Each row is a point on a tangle of strands that fork and nearly touch. The rows are in no order.
Points whose rows are less than 157 apart are linked; no others are.
Buzes: [  9   0   3 -30  12 -12 -78   3  -7 -13 -18 -10 -43  32 -10 -17 -25   6
 -10 -13  12 -25   8   1 -39 -51   4  18 -41 -22 -14 -29 -11  -7 110  31
  41]
tuf: [-18   6 -38 -14  29  13 -28   4  61  27 -19 -41  28 -21   2 -35  52  39
  22   4  12   6 -24 -90  -4  19 -23 -22 -23   7  33  -4 -54 -20  32 -10
  11]
sada: [ 12  21 -76  22   8  -6 -16  29  17   4  19 -79  22  -1 -16 -28  40   8
  -2 -25 -26  13 -20 -62 -14  18 -44 -43 -24 -11  -3  -1 -40 -12  14 -37
  -7]
ganet: [-33  26  39  49  21   5  33 -23 -22 -35  21 -17  39 -15  21  25   9   7
 -10 -49 -14 -11  52 -20  14 -25   0   4 -10  31  38  21  13 -14  -6  45
   8]
minu: [-47 -40  27  -7 -52 -13 -14  31 -21  25  16  -1  24 -22 -24 -22  -5  25
   0  -7   5  -7  25  23  23  29 -33 -29 -16 -18 -70   3  -6  10  -9  47
   7]
dafos: [-49  -4  18  -9 -34  -2 -75  22 -23 -21   8 -44  27 -57  -8 -29 -40   9
   0 -18  45  38   6   2 -22 -61  12  52  47 -26 -23   4   1  -2  21  31
   0]
taped: [-37   8  19   0 -12   1  21 -49  35   0  -5  52  46  10  14 -51  -6  25
 -25  53 -33 -43 -27  -3 -24  10 -19 -39  39  52  15  -4 -17 -16   4  14
 -25]
zipig: [ 25 -17 -29 -16  47  -1   2  20 -87  -5   0   8  39 -40 -48  27  37 -16
 -46 -32 -17  42   7 -37 -31 -50 -30 -23  17  49 -40  -5   1  16  42  -5
 -17]
kif: [ 81  13 -55 -54  31 -14  -8 -50 -30 -10   9   5  16  22   2  41 -27 -11
 -32  21   0   9 -63   0   4 -16  28  69  38   5 -26   1 -21 -30  11 -56
   8]
sule: [ 18 -12 -29  56 -42 -23  42  26 -36 -16  29  18 -68  24 -31  -5  20 -46
  -1 -41 -37 -39  44  46  -8   6 -12 -20 -50  10  20 -17  23  44  11 -21
 -19]
fufi: [-68   1  38 -18  23 -21  -5 -30 -15  60  18 -66  -8 -50 -36   1 -23 -12
 -22  -2 -26  13  30 -13  -2 -14 -37  69  18  10 -37  -7 -40  -1  -1  -4
  30]
zulor: [ 15 -17  19  -3  32 -23 -27 -35 -28  60 -21 -17 -44 -20  -2  -2 -32 -71
   0   1  -6 -24 -37  32  38  -5  34  45  50  19 -45 -17   5 -22  41 -18
  30]
Zavif: [ 33  -8 -17 -27   2 -10  31 -35   6  21 -24  50  37   1  -3  -1  -3   4
 -27  52  11  14 -45  10  12  49 -24  -3  49  26   8  11   4 -22 -66 -70
 -42]
fisot: [ 21   2   6 -73  15  21  27  14  18   1  -4  50  22  30  10   7  28   3
   8  35 -34 -24 -11 -16 -50  11  24 -55  33  -7   0  42  -1  -5   2  16
  -7]
tafi: [  5   9  56 -34  37 -10  28  -8  44  -1   6   9 -27  49 -30  16  -1  44
   9  59   0   3  53  49  17  32  -9  12 -33 -38 -12  11  -1 -22 -28  -3
   9]
Vulan: [ -3 -22 -42 -40  -7  12 -13  68  -2  40  38  -8 -30 -28 -43  18  15 -23
  18   1  24  20  -3 -35 -56 -14  -7  15  21 -42 -22 -17   7  58  14  -8
  19]
kab: [ -7  11  12   2   7 -15 -57 -37  -3   9 -20 -14  14  -2  28 -59 -43 -21
  16 -10 -14 -27 -50 -14   8 -40  13  -7  49  30 -11  -4 -16 -46  44  33
   1]
tika: [ 36  46  15 -48  10  17 -11 -32   4 -23   0 -23 -10  73 -16   4  28  25
   3  -6 -10 -23  41 -33  -7 -11 -11  -4 -54 -35  46  20 -11 -66  19  13
   2]
kivod: [-49 -33  13  48  22 -13   0 -16   4  38   8 -38 -23 -50 -27 -18   2 -34
   6  10 -36   3  -1   9  18   3  -4  13  27  27 -68  -9 -46  22  29 -24
  43]
duno: [-28 -55   9   9 -36  -2 -15  -5 -25  32 -21   6  29 -27 -16  23  10   8
 -22   4  32   9  14  36  17  26  13   4 -39 -20 -66   1  -4  12   6 -21
  26]
Doz: [ -9  17  55 -41   8  -4  17  14 -33  -2  10 -29  34   2  21  39  -8 -19
   6 -15 -42 -18  46  -2 -18 -23   2 -24  15 -23 -54  67  16 -23 -40  28
  24]
Labuk: [ 33 -29 -28  -4 -29  28  12 -19 -27 -50 -16  82  43  -1 -11  37  21  43
 -25  12  33  57  -4   4   1 -16  14 -33 -43  23 -13  -4  -3  12  -3 -43
 -40]
Panug: [ 16 -26 -34  35  -3   5  63 -32  14 -42  33  11  24 -25   5  14   3 -14
 -17  61 -19   2 -55  19  26  42  44  30  81  21 -14  -1 -14  26 -57 -60
 -18]
todin: [  5  23 -11 -16   0 -18   2   5  31 -31  54   1 -44  17 -30 -11 -44  24
  10  63 -10  41 -20   8 -16 -45 -49  38  12 -39 -47 -30 -28  24 -13 -40
  -8]
Gil: [-19  23  -6  -4   4  15 -34 -14   3 -25  40 -45  37 -16  28 -44 -29  17
  21 -14 -13   8 -27 -67  14 -60   3   2  28  -9 -28   5 -46 -23  14  27
  15]
tetek: [ 13  -1  26   6  10 -18 -18  29   3   3 -36 -27  25  -5  42 -26  -8   2
  48 -13   6  23 -26 -17  58  20  10 -47  41  -9   1  29  17 -31 -48  40
 -13]
vosav: [ 24  -9 -39   3  32  -2 -28  12 -16 -27  41 -71  18  16 -49 -36  41   9
   2 -21 -38  23  21 -66  50  -2  -1 -41 -43 -31 -47  -6 -41 -26  32 -12
  -6]
Disi: [ 61   4 -55   7  -2 -40 -74  18 -21 -54  18 -67  -8  46 -38 -63   1   3
   0  -6 -21  35 -18  -9 -15 -31  13 -15  19 -43 -29   9 -28 -12  34 -17
 -34]
Soge: [ 33  36  32 -28  42  18  30 -19  17 -17 -11   1 -18  11  49  60 -19 -12
  27  11 -13   3 -14  15 -14 -31  51  16  16   3 -11  28   8 -18 -26 -13
  31]
funor: [  4   5 -27  -3 -27  -8  10 -30 -35  -3  83   6  51 -10 -13 -13 -18   8
 -69  14 -22 -25 -13  12 -17  -5   2  29  84  28  -5   7 -13 -18  22  22
 -31]
kone: [  7 -23  -3 -27   1 -38 -58  10 -55  45  13 -15 -63  20 -19 -29 -34 -31
   0 -43  -9 -40   4  28  15 -25 -29  29 -26   4 -36 -43  -2  -1  83  46
  24]
Bizoz: [ 37  12 -48 -21  23  -5 -27 -24 -76   6  -2  13  26  -7 -15  12   2  -6
 -33 -46  14  31 -22 -43 -17 -55 -20  15   4  37   4 -17  -3 -18  45 -21
 -15]
Rukez: [-17  -3   6   7 -54   7 -15   5   2  10 -19  11   1  15  20 -69  10 -46
   2 -33 -30 -32   6 -22   2  30  10 -63   5 -14  29  29   4  -9 -14  10
 -25]
Zike: [-18   0  36   9  -9   4 -40 -37  -9  14 -50  18 -15  16  36 -74 -21 -63
   9 -20 -40 -45 -12  -5  18  -3  28 -45  16  32  26   3   8 -42  26  24
 -21]
Vofo: [  0  60  35 -31  29  27  -8 -49  20  10 -46 -11  12  10  34 -14  -5  14
 -19  13  45 -12   9 -32  11 -17   4  36   7  21 101  14  28 -57 -12  15
 -22]
zes: [  6 -39 -47  54 -17 -11  -9  10 -27   3  12   9  10   7  -1  24  28  18
  14 -40  15   4   5   4  42  27   1 -40 -60  16   1 -32  17  -4  35  22
  11]
Laba: [ 17  51  33 -18 -13  17 -19 -64  19 -31 -56  23  14  32  23   3 -10  39
 -33  23  39  12  30  17  -9 -12   2  24 -36  -3  62  25   2 -68  -9 -30
 -28]
kopit: [ -3 -12  -2 -39 -29  -2   0  22 -55  62 -13 -16 -17 -45 -38  36  15 -33
 -39 -37  14   5  43  -1 -28  13 -33  26 -21   1  -2  16  28  13 -35 -36
  -1]
Nido: [ 29  20 -20  35  -1 -27   9   9 -59   5   8 -10 -81  28 -11  -1  -2 -48
 -13 -51 -45 -17  21  33 -50 -29 -59   9 -52  38  40 -39  33  13  43 -10
 -11]
tivik: [  8  -6 -11 -36 -25  -1  22  80  -5 -12  43 -15 -29   1 -42  25  20 -25
  21  25 -30  11  27   8 -51 -14  -1 -12  13 -65 -61  27   6  52 -26 -23
   4]
Voped: [-34 -15  15  23  -6  11 -24  -5  -3   0 -46  -6  12 -34 -26   2  30  15
 -43 -22  50   6  60   6 -44  -5  13  39 -40  -1  56   9  11   3  36 -18
   3]
rus: [-44 -32   7  -7  43  11  53  15   7  30  63  15  -7 -10 -28  32  13  23
  45  -9   3   9  30 -31  21  11 -19  17 -33   8  -8 -43   2  57  10  62
  37]
Bog: [  3 -22 -18  64  49  23  24   0  -1 -21  -8   1  17 -41 -19  -9  70   4
   8 -23  14  40  17 -62  53  13  14 -17  -8  49  48  -6 -16  19  15  -6
 -14]
mugo: [-14   6 -17 -23  38   0 -50   0 -24  16 -18 -22 -15 -38 -36  -5  -5 -15
  15 -28  41  57  -1 -37 -14 -48 -25  49 -16  15   8 -33 -10  11  41 -20
   2]
befi: [-68   0  42  36  27  13   7 -42  12 -17 -45 -19  55 -24  -6  28  22  54
 -51   1  14  25  58   7 -26 -32  11  42 -61   9  16   3 -26 -12  22 -16
  21]
vot: [ 21   0   1 -30 -18  19  38  15  44 -55 -22  63   8  32  22 -42  22  -2
  23  54 -49  -4 -29  -1 -21  12  30 -68  34 -10   2  34 -19  14 -34 -26
 -47]
veben: [-63   2  18 -16   0  11  42 -17  27  71 -20  24  23 -35  13   7 -17  14
 -40  36  17  -5 -28 -35 -16  51 -47  18  30  16  34 -24   8  27 -69  -7
   9]
Bemed: [-32   7  16  66  61  17  34 -29  16 -16  -5 -16  47 -42   6  13  40  32
  -8 -13  22   3  23 -42  26  -2  30  27   5  53  73   2 -12   4  19  39
  11]
Resi: [-31 -60 -40  29 -10  -8 -32  27 -15  37 -20  -3  22 -27 -29  16  41  24
   4 -23  43  34   9  -5  39  54 -37 -19 -77   7 -32 -33 -10  22  26 -12
  20]
vofiv: [-59 -30   6   6   2  -9 -65  40  10 -30   4 -56  16 -48 -26 -34 -12  30
  37  -6  47  61  17   3   0 -20 -10  30  -2  -7 -48 -37 -25  29  32  50
   1]
pinap: [ -6 -13 -40   9  14  25  -6 -27 -14  13  27  11  24 -23 -38 -22  34   0
   4 -40  45  37  15 -87  72  12 -12  20 -13  17  53 -20  -9   4   3  -3
 -24]
lub: [-38 -42  -8  -6 -49  11  10 -12 -42  27  71  18  44 -42 -15   7 -11  21
 -44  17  23  -6 -12  15  -7  -2  13  31  67  16 -44  -1   1  19  21  55
   0]
botu: [ 46  27 -27 -31  -9  -8   8 -27 -18 -37  54   9  18  27  -2  11 -33  11
 -20  24  10   6 -23  10  -5 -31   9  60  49 -14  -1   1   6 -25  -7 -11
 -28]
tok: [-14  22  15 -50  10  35 -20  -4  54  34 -28   9  -5  27  18  15  21  43
  -5  11  31 -18  21 -24 -18  17  -4  -3 -69 -32  42   7 -10 -33  15   4
  26]
Sav: [ 29  -9   3  60  20 -32  11   2  14 -28  -2  -2 -30   5 -35 -21   8  -8
  11  19  24   5  16  57  31  16  17  30  20  10  30  -7  29   4   0 -17
 -33]
Zuved: [  8   2 -39  50 -18  13  71   4  19 -67  45 -15  29 -19  26  38   3 -22
   0   7 -49 -21 -27  23   1  23  52  25  38  -9 -15  25 -21  39 -53 -34
  20]
gega: [ -5   2  44  -7  13 -28  44  23  15 -18  43  -2 -30   6 -45  12 -14  34
  12  46  10  36  53  56  14  11 -38  36  27 -23  -1  -4  25  28 -54  23
 -24]
rog: [-43   3  21  32 -31  24  28  -3 -30 -28  49 -16  54 -31  -7 -16  13   3
 -49 -35 -33 -11  59 -29  15 -11 -16 -28  -8   9 -21  22 -18  17 -26  21
 -12]
falis: [ 13  -6  24  11 -48   9 -22  53 -10  13 -61  32 -16   3  36  12 -11 -12
 -26 -17  57   2  13  51  -4  47  -5 -20 -20 -24  61  16  59   3 -29   6
 -25]
meba: [  4  -3   5  16   9  16  51 -35  -9 -19 -11  69  36 -20  -6  33  12  51
 -40  26  48  52   0  -1  -3  -1  -9  19   5  34  42  -6  15  16 -44 -17
 -33]
vumes: [  0  31  -1   5 -47   9  -1 -54  16 -50  -9  46   8  43  16 -15 -18  46
 -22  17  -6   5   5   6 -11 -22 -32 -20 -56   5  20  -2 -25 -37   5 -27
 -28]
duta: [-20  40   6 -11  43  -6  18 -21  18  -3  -1 -56  11   4  -1  60  -2  35
 -15  18 -30   7  15 -23 -47 -41 -34  26 -51  -9 -38  -5 -25 -12   0 -34
  52]
rogo: [ 19   1  -6  -9  -2 -15   1  48  32 -28  52 -38 -38  40 -21 -24   5 -20
  53   8 -31 -23  16  -2   2   3  40 -11  17 -76 -33  26  -8  15  -3   5
  15]
Falat: [-21  -8   1   8 -35  -5 -21  33  21  25 -27 -18  26  -7  26 -62  10 -18
  17  -9  -9  -1 -30 -45  43  53 -21 -67  18 -33 -11  35 -21  -9 -52 -10
 -10]
vam: [-47   6  39 -32  -3  17 -60  16  50  16 -24 -26  33 -11  19 -15 -12  61
   5   7  48 -21  18 -13 -29  11  12  12 -13 -38  34  14  -1 -26  18  59
  24]
Kefa: [-16   9  15   2  -5  42 -21  52  26  54 -79   9 -41  -7  75  24 -25 -20
  14 -25  57  16 -18  13  22  37 -23 -47 -37   9  69 -21  47 -14 -21  22
   5]
Ripa: [-16 -27   4 -24 -10  47   1 -11 -26 -16  41  47  16  -5 -28 -38  17  -2
  16 -46  13  18  36 -85  48 -27  12 -22 -12 -11  19  -7 -11  17  10  41
 -27]
rer: [ 13 -44 -37 -31   2  11  47  -9   5  24  25  34  26 -29 -15  35  16 -16
 -25  57   7   4 -63 -24  -3  63  15  16  94  15 -12  -1   9  27 -66 -47
  -9]
babuk: [ 16  -4  37  17  24 -35 -40  -5 -30 -21  -8 -21  18  11  20  -8 -35  10
  21 -17 -33   5 -21  40   6 -38   9 -35  41  23 -56   9  -6 -39  34  57
  10]
vonul: [ 24  13 -31 -37  20  31 -36  41  50  75 -74 -21 -40 -14  43   7 -11 -40
  14  -6  64  14 -65  -7   1  14   6 -13   0  10  58 -26  49 -11  -9 -29
  -1]
vafuv: [ -9 -33 -20  10 -37 -23 -41  12   6  13  40  -6 -54  24 -49 -59 -18 -16
  10  -9  -3 -35  10  11  29  10 -10  16 -31 -38 -43 -30 -25  15  48   0
  14]
serez: [-16  26   8  22 -27 -26   3  30  16 -35  32 -14 -26  -4 -11 -16 -40  33
  16  11  17  26  16  38 -12 -23 -60  37 -10 -31  -3 -23   9  33 -43 -15
 -21]
kude: [ 13 -24  19 -22 -45  22  21   3   1 -46 -20  97  13  20   0 -14   5   8
   1  27   4  36  15  37 -13  12  11 -51  -2 -10  -8  29   2  20 -37 -22
 -47]
Voloz: [ 23  24  18 -22  18  -9  40  40  20 -15  -7  17  23   5  12  26  15  43
  13  25 -22  19   5  14 -56   3 -27 -51  21  -1  -5  40  11  -2 -39   3
  -8]
zos: [ 15  14   7 -19 -59  11 -26  22 -13  -8 -31  12 -53  39  30 -29 -20 -48
   4 -35 -31  -3  14  31 -30  -8  -4 -47 -39 -42  -1  21  21 -11 -21 -21
 -23]
Latev: [ 49  43 -69 -23 -40  37  19 -21  20   6  -3  25 -14  33  69  58   2  10
   9 -16   9 -12 -62 -38   8  13   5 -18 -45   3  53 -22   3 -20 -32 -29
   6]
bivis: [-10 -24  25 -30  41 -12 -47  24  24  49 -29 -15 -36   9 -27 -20   5  -5
   2  10   6 -49  15  23 -58  10   8  10  -3   4  15 -11   5 -16  98  36
  37]
bogeg: [ 65   9 -26  -1  57 -46 -24  16 -20 -29  -1 -55 -59  52 -66 -30  27 -29
   7   3 -39  16  16  11  -6 -27   4   6  10 -27 -23  11 -23 -12  54 -37
  -5]
Fovip: [ -1  42 -39  23 -24   2   9  17  -4 -11  33 -60 -13  13  29  36   4 -20
  25 -55 -24 -25 -10 -52 -11 -21 -31  -6 -60 -25  15 -13   4  -2 -23  -1
  29]
sig: [ 18 -32  32 -25  12  -2   4  14   0  -1  -6  -1  47   5  39  24   2  12
  41  20   8   2 -25  15  40  31  58 -39  34 -20 -62  46   6 -31 -22  32
  23]
zer: [-20   3 -17 -36 -17  12 -14   9  27  27   9   5  -8 -19   3 -16 -22  -3
   5  33   4  14 -37 -28 -32 -17 -32  10  28 -38 -32  -5 -26  18 -11 -30
  14]
vuke: [  1   6  -2   5   2   1  14   3  57   5  46 -10 -76  49 -15 -37 -14 -32
  42  30 -11 -55   6   8  33  15  22  11 -15 -45  -3 -35   2  15  17   2
  12]
Palu: [ 60  -9 -51 -11 -12 -25 -59  13 -20  -9  10 -23  -8  48  -3 -36  -8 -15
  16 -28  17  -2 -32  15   4  -1  49   2  26 -33  16   9  27 -20  21  20
 -40]
Lut: [-18  29  -3  24  34   4  13 -38  14   4 -41 -30  47 -19  15  69  29  44
 -33  -9  -9  -7  17 -20 -48 -17 -12  10 -56  45  26  10 -18 -29  18 -20
  40]
timoz: [-17   1   0  28 -31  16 -53  19  -3 -27 -27 -24   7 -46  -2 -20  -3 -31
   2 -22  66  21   2   0 -13 -44  62  52  31 -39  19  17   7  22   6 -29
   1]
Duba: [ 40   9 -35  11  27 -23  -8  23 -10  10 -15   7 -45  32  -3  10   8  -2
  21 -24 -16  -9 -17  27 -51 -10 -19 -25 -31  28  32 -25  28  -6  66  19
  -3]
noto: [ 31  25 -16  50  -7  -8  17 -37  26 -29  -6  18   5  26  51  15 -22  37
  22   6  18 -10 -38  25  58   0  21   9  -6  35  36 -24   7 -21 -13   5
 -11]
vugig: [  2  -6  -5  11 -31  -9  31  39 -47 -15  16  51 -22   8 -27   6   9 -12
   1 -39 -33  11  31  25 -45 -16 -50 -61 -29  28  -1 -12  38  45  -3  20
 -29]
nogu: [ 41  45  -3 -30  75  -5   3 -20  24  -3  -7 -24  -2  13 -15  -4  24  19
  21  17  22  11   1 -45   9 -12   6  31  32  30  80  -4  16 -39   6  14
 -31]
rif: [-22 -24  36   4 -48 -36  16  21 -40  28  12  -6 -30 -30 -33 -18 -21 -26
  -7  10 -40  -8  23  73  11   6 -27 -21  24  14 -92  18  -9  19 -23   3
   1]
fabon: [ 62   4 -20 -37  24   1  24 -48 -33 -15 -28  69 -45  24  -3  54 -25 -37
 -32  14 -23  13 -50  27  -7  -5  12  34  15  25 -34 -21 -13  14  -2 -89
  14]
Rav: [ 30 -10  10  10  32   7  -4 -13 -12  11 -43   5 -11 -10  29  20  -5 -57
  27  -8   2   5 -46  28  16  -8  72   4  35  22 -12   9  18 -10  13 -17
  11]
vik: [  2 -25 -21  -4  16 -14  -4   7 -78  36 -30 -10   3 -54 -65  22  50 -28
 -43 -40   3  23  48   1 -32  -6 -47   9 -25  59  -4  -8  14  20  31 -27
 -21]
Miv: [-21  11  38 -29   4   3  36  12  15  39  -3  32  26   1  15  14 -11  29
  -8  20  11  -6   8   1  -7  54 -57 -20  15  -7  22  11  28   4 -67  36
  -8]
Sivol: [ 24  38 -48  31 -10  -2  11  -6  18 -16  34 -24   9   8  34   9 -12  30
  31 -16  12   9 -52 -47  27  -1 -20   5 -14   1  27 -19  -7  -2 -41 -10
   6]
liki: [ 12 -20  11  31 -56 -27 -39  50 -24 -34 -34   1 -40  32  -9 -13  -8 -15
  29 -32 -17  28  46  58   7   3 -10 -65 -61 -43 -32   1  37   9 -25   5
 -28]
Liko: [-41 -33  22 -18 -15  43  35  -4 -36  20  50  71 -24  -6 -19  -2  10 -20
  11 -28   4  -8  47 -25  22 -29  12  -2 -22   7  -1 -27  16  53  12  52
   0]
Duso: [-77  14  14  49 -25  -6  33 -31  35  16  24  21   3 -16  18 -51 -32  14
 -15  16 -25 -43 -14  15 -21  10 -67   0   4  44  23 -40 -19  16   1  16
 -13]
Misu: [ 23  19  -4  35  -2  39  41  30  26  -6 -24  17 -33  -4  77  74  -9 -35
  30 -16  20 -11 -42   3  46  27  75  -3   0   6  45 -14  37  34 -61  11
  28]
Zonu: [-36   1   2  49 -12   5 -38  -1  48   5 -48 -24 -11 -40  -1 -53  10 -20
 -14   4  57 -19   8   5 -13  -5  31  55   7 -11  73  -7   8  14  34 -28
  -1]
fotu: [-45   3   5 -14  35  18   7 -22  43  59 -46  14   4 -28  -2 -28  24   7
   9  21  16  20 -15 -52   9  28 -29   7 -11  19  51 -20 -13  13 -11 -26
   1]
bazan: [-43   4  -3  45   8  -7  38 -20  27   2  25  23 -26   8  -5 -14  -8   5
  -7  15 -55 -34  -8   6 -35 -14 -46 -11 -24  35 -22 -31 -43  31  43  -3
  35]
Mit: [-13 -19   4  24 -27  26  21  -5  -2  -2 -15  76  58  -3  26  -1  17  18
 -28  10  44 -10  -8 -48  70  58  17 -20   2   5  66  14   5  16 -39  35
 -28]
vame: [-38 -34   6 -25 -21  16  60 -10 -12  50  71  14  27 -23  -3  48  -7   0
 -25  15  -3 -39   8  -3 -12  27  22  37  40  -7 -22   2   5  31 -20  37
  33]
Vig: [-21   9  58  11 -12  -8 -32  13 -24 -14  -8 -37  14 -12  50  23 -40 -20
  39 -42  -6 -12   5  34   1 -39  33  -6   0 -22 -53  33  24 -23  -3  46
  40]
pafug: [-38  14  19 -42   9 -14 -36   8 -22  25  40 -64   9 -28   4   0 -42  -9
  18 -19 -20   9   4 -40  18 -46 -37  29   8 -27 -75  -1 -23 -17  -3  23
  36]
Povu: [ 68  24 -23  -9  54  -8   0 -42  17 -30  10 -40  -6  65 -12 -23  48  41
  21  17  -4  -1   2 -42  49   5  10  -5 -17   9  56  11 -28 -69  23  -2
 -33]
Tefup: [ 14  -4  19 -54  -5  21 -18  37  -8  57 -34  12 -28 -11  -6  19   1 -12
 -34 -11  62   1  34  45 -43  30 -24  21 -26 -26  38  11  56   0 -12 -16
 -12]
burem: [ 51  17 -54  -6  12 -21 -43  26  13  35 -37 -19 -41  25  16 -26   2 -28
  45 -11  31  22 -64  -4  19  15  11 -18   8 -10  41 -18  29 -16 -12 -23
 -30]
losem: [ 20 -23 -15 -41 -18   5  11  22  18 -22  10  12  62  -6  29  25  18  10
  -2  50  -8 -17 -42  24 -26  34  54 -14  67 -17 -33  56  -2  -9 -11   1
   1]
ruram: [ 67  10 -29 -11  40 -37  -4 -12 -31 -12 -12   4 -34  70   1  -4  15 -22
   5  -5 -53 -11 -32   6 -12 -18   4 -38  -3   4 -16   1 -19 -14  48  -9
  -2]
mev: [-19  -2  61  12  16   5 -12 -28  45 -23 -53  34  10   7  12 -36   2  48
   4  33 -25   4   6  21 -32  -8   3 -48  -4  44   2  12 -25 -26  20  25
  -7]
Goro: [  1   5  18  88   2  15  67  13  13 -43 -10   9  -2 -26  44  43   5 -31
  22 -10 -16  -9 -17  13  30  20  55  -1  29  23  26  19   8  47 -54  -9
  24]
bak: [ 20 -17  37 -20   5 -24  35  -6 -23  16   9  40 -14   5   2  17 -31 -15
  17  45 -35  20 -31  71   5  12 -18 -24  53  14 -86  15   4   4 -34 -16
  -4]
nagup: [ 23  -8  -2  44  -7 -27  35 -27  20 -48  26  35 -40  45 -30 -12  -4 -15
 -14  39 -24 -48  21  92  12  12  37  37  14   9   3 -11   6  14  27 -22
 -22]
rera: [-32  30 -11  42 -58   4  17  25  -8 -28  37 -58  19 -15  42  41 -14 -23
 -13 -43 -25 -54  29 -18  -9 -10   0  13 -40 -51  -5  27  10  26 -48   4
  39]
Vigal: [-16  16  -1  19 -41  35  14 -23  15   7 -29  68  34 -10  47  13   2  20
 -52  -1  49 -12 -10 -13  -9  25  -1   3 -17  15  83  -4  14   7 -28  -7
 -16]
Zuvo: [-30 -16  28 -19 -27  10 -45   2  19  -9  29  -6  26   9   1 -39 -26  30
  -6 -17   2 -61  23 -15 -37   4  19   4  11 -11  12  -1  10 -19  50  98
  14]
kuni: [ 17 -27  12  12 -30 -25  -9  23 -69 -12 -16  13 -16  -5 -32  -9   5 -37
  -6 -31 -27  24  31  43  12 -25  -4 -40 -11  12 -63  10  22  19 -11  -5
 -34]
pova: [ 21  35  29 -11  55 -33  11  -8  29 -15 -12 -51 -32  40 -19  34   2  43
  34  44 -28  15  27  21   4  -8 -40  -3 -62 -22 -52   2 -19 -42  -5 -29
  33]
vur: [-44 -44  35   1   9  11  37  13  17  44  41  12   4 -11  -2  16  -2  10
  26  20  27 -25  14   1  54  41  21  22  15 -31 -20 -16  21  41 -22  71
  34]
tupog: [ 31   7  -5  18  24 -32 -15 -38  13   7 -51   7   4  -1 -23 -45   5 -19
  -9  32  22  22 -27  21  28  17  -5  16  41  32  29   0   3 -32  -4 -62
 -45]
mas: [ -5 -24  -7 -14  23 -20 -66  35 -12 -18  27 -76  22  -7 -59 -35   9  27
  10 -16  -4  32  41 -10  34  -3  -9  -5 -16 -29 -76 -14 -18 -11  40  33
   5]
Zutim: [-24  10  21   5 -37  17  34  40 -34   5  12 -26  42 -44  30  59   4 -35
 -27 -35 -11 -30  36  -3 -40   9  22   4  22 -27  -7  62  31  23 -58  20
  31]
Futek: [ 32   9 -28  38 -22   6  38 -60  11 -67  19  39  -1  23  27  13 -24 -23
  -6  13  -1 -33 -35  57  44   7  68  58  14  17  31  -6   2  -1  -4 -31
 -18]
Rekug: [ -1  16  11  23 -21   1 -34 -14  42 -39 -57   3  19  14  32 -12   7  87
  13   5   1  26  11 -17   9   5 -23 -53 -59  24  26   3 -34 -40   3  19
 -14]
Dev: [ 19  23  17  -4  29  31  60   9  54  -3   3   8 -36  14  59  92 -23  12
  33  17  14 -22 -17  30   5   9  57  19 -22 -11   6  -9  23  27 -49   6
  57]
leleg: [-43 -17   1  34  16  -5   9 -14   7  46   1  14 -38 -19  -8 -46  -3 -55
   2   7 -58 -48 -25 -24 -20 -13 -10 -11  38  39 -11 -28 -27  36  62   1
  29]
mafel: [ 34  -8   0 -50   7  12  51 -11   7  23   7  60 -40  21   7  58 -25 -33
 -11  45 -25 -11 -33  63 -26  32  15  20  31  -5 -37 -13   9  26 -31 -45
   9]

Follow the links from the first point to the second, and from the first to the third. Name the last point that the two ways share.
tupog, rif, tetek: Rukez
nogu, zes, mafel: rif
Lut, kuni, meba: fisot
kab, Vigal, zes: Rukez
Zutim, kude, vam: kab
Mit, todin, Zavif: fisot

A fork is a point with three links, a tip a point with one. Leave the first point through the second and follow the links. Name the first fork or tip that comes.
kuni, vugig: mugo
Zonu, timoz: fisot
Futek, nagup: zulor
Bog, pinap: rif

A fork is a point with three links. Follow the links from the first point to the second and name the forks in between, in order.
sule, Latev: kuni > Rukez > kab > Sivol
nagup, Povu: Sivol > kab
gega, losem: fisot
Bemed, tuf: rif > kuni > Rukez > fisot
Panug, Nido: Sivol > kab > Rukez > kuni
mev, dafos: kab > Rukez > fisot
fotu, lub: fisot > Rukez > kuni > rif
sada, bogeg: fisot > Rukez > kuni
Zonu, kivod: fisot > Rukez > kab
